Each row is a point on a landscape with many peaks, with its height.
A climber steps from a point to the highest of its 6 nearest points, and stops where none of them is higher. Distance is the straight distance between rows; heights are no part of it.
Toz (h 620): [ 14   1  -6   2  14  -2 -20 -10  -5  36]
nuvop (h 751): [30 -1 -7 24  3  2 -6 -8  4  5]
rebu (h 502): [-26   1  12 -20 -11   5  21  14   7 -21]
pufet (h 553): [-29  -8   7 -24 -31  12  17  14  11  -2]
poz (h 506): [-12  -5 -21 -33 -39  15  21  24  21   1]
Rina (h 551): [ 10  -8   5  12  18  -2   8  -9   0 -30]
Ritek (h 561): [-15  -7  26   1 -24   6  -7  18  11 -14]
Sis (h 680): [ 10  23 -40   9   4  -5   9  -8  11  29]
Valan (h 309): [-30   6  -1 -33  -3   4  28   7  -5 -16]
ralo (h 560): [  9 -12  18   8  12   1  -9 -12 -12  -7]
kupar (h 10): [-19  17 -19 -38   0   9  40  15  -7 -15]
nopod (h 749): [ -2  27 -55   4   7 -15  11 -10  -5  23]
Musok (h 602): [  0 -10  11   5  13  -3   9   4  11 -39]
Bag (h 702): [ 16  12 -29   6  10  -7  -7 -13   6  38]
gukag (h 638): [  3   2  13  -1   9  -3 -27 -11 -25  28]
zegi (h 590): [-24  -3  16 -11 -11   3  15  16   6 -25]
noser (h 543): [ 16  12 -31  10   3   1  -5  -7  24  38]
fipa (h 552): [-10  -4  11  -6  19  -8  -2 -15 -21 -18]
ziva (h 569): [-22  -4  17 -12 -27   6   4  17  12 -22]
Nus (h 458): [-24  -1  -9 -32 -29  11  27  16  14  -4]
latak (h 745): [-23   4   7 -21  18  -6  17  -7 -12 -29]
dutu (h 581): [  3 -13  26  13  -6   2 -13   7   7 -17]
rifa (h 738): [-31   4  16 -16 -12   5  12  -2 -12  -8]
rur (h 534): [-20   1   6 -19 -14   4  21  23  13 -25]
nezez (h 545): [-19  -3   3 -20 -39   9  13  27  24 -21]
Lep (h 655): [ 10   2 -18   3  22 -14 -21 -24 -32  14]
zega (h 533): [ 23  -9  11  24  -6   3 -22   9  13   6]
nali (h 588): [-11 -11  27   2 -15   1  -1  10   2 -14]
Susa (h 611): [-16  -7  15  -3 -12   2  10  24  23 -34]
Kez (h 609): [ 15  -3   5  11  12  -3 -16 -10 -13  14]
vub (h 719): [ 29   7 -22  20   6  -1  -5 -14  -1  18]
defiz (h 446): [  7   2 -12   3   9   0 -25  -4  12  48]
der (h 491): [-11 -11 -22 -33 -40  14  21  17  23  10]
biv (h 725): [-15  -3  33  -1 -11   5 -19   2 -20  18]
degen (h 693): [ 23  18 -41  16   8  -8   5 -16 -11  16]
Dulu (h 659): [ 29  -1  -2  18   9  -1 -15  -6   1  14]
meb (h 577): [ 26  -2   1  19   3   2 -18   1   9  22]
lineb (h 632): [ -6  -2   0  -4  25 -11 -13 -22 -40  -7]
Lutof (h 538): [  0  -6  29  10  -8   5 -22   5  -1   9]
bedu (h 576): [-30  -1  11 -25 -16   7  19  12   0 -13]
masat (h 623): [ 35   4 -17  26   6  -3   5 -10  -2   6]
Vod (h 639): [ 12   1  -7   3  16  -3 -18 -13 -18  25]
vud (h 614): [ 13  -3   2   9  17  -2 -16 -17 -17   6]
nakig (h 600): [-13  -2   6 -12   4   2  20  18  13 -31]
Tani (h 624): [ 12  -1  -7   8  20  -9  -4 -23 -22  -7]
sefi (h 748): [-13  -5  18  -5   7   2   8   7  -1 -26]
nono (h 585): [ 16  -4   7  10  10   0 -19  -7  -7  17]
Dor (h 622): [  9   2   8  -1  11  -1 -28  -4 -13  39]
zavat (h 541): [ 12 -10  11  17  12  -2   1  -7   2 -21]
Pif (h 574): [  5 -14  20   9  -1  -2  -6   6   7 -20]
supaf (h 715): [ -7  38 -50   9   1 -13  16  -2  15  23]
foz (h 158): [-16   5 -16 -37 -15  10  34  20   5 -12]
Kug (h 642): [ 34   0  -8  24   0   0 -12  -1  10  19]
ralar (h 619): [ 27   2 -10  20  15  -3   1 -17 -10  -8]
sog (h 636): [-15  -1  26  -3  -1   5  -4  -3 -14 -11]
fonad (h 501): [-13  -1   8  -8  22  -3  14  -6  -9 -28]
ruz (h 570): [-28  -5  14 -15 -35  10  12  17  11 -12]
Non (h 522): [-19   3   4 -22  12  -1  21  16   5 -33]
koto (h 559): [ 13 -14  21  20  -4  -4 -11   7  17 -22]
pupor (h 607): [  1 -15  17   8   4  -1   4  12  16 -33]
mot (h 621): [-28  -7  27 -11 -29  12   2   9   2  -3]
til (h 647): [  2   0   3  -3  23 -10 -19 -21 -37  13]
tizal (h 572): [ 17  -7  14  17   0   2 -18   0   1   5]
punot (h 465): [ 16   6 -23  15  -6   0  -7   1  30  43]
gem (h 691): [-14  -5  30  -2  -8   4 -14  -2 -11   5]
Kagu (h 726): [ 13  20 -44   9   8 -10   2 -17  -3  30]
famiv (h 668): [ 22  13 -39  12  16 -12  -8 -22 -24  17]
Moza (h 696): [ 14  11 -32   5  12  -7 -10 -14  -5  34]
pama (h 593): [  1 -16  16   8  -2  -1   0  12  19 -35]
lamuv (h 594): [ 21   0  -6  15  16  -6  -5 -21 -12   5]
nife (h 653): [-8 -6 33  2 -8  4 -7  1 -7 -1]
zem (h 654): [ 13  16 -36  10   2  -3   2  -8  10  38]
Zufi (h 666): [-13  -8  17  -3   1   1   9  12   6 -28]

Where does a climber stop that starts at each point below?
rebu => sefi
lineb => nopod
foz => rifa
nono => nuvop
fipa => sefi
til => nopod
Kez => nuvop
degen => nopod

Call two points neighbours if one is among the 6 nearest of the other. Go from one point of each pair to the other, from neighbour to neighbour, staying as high as possible. Name the lowest point that can't be avoided.
nopod, sefi => sog
biv, nuvop => gukag
nopod, nuvop => Bag
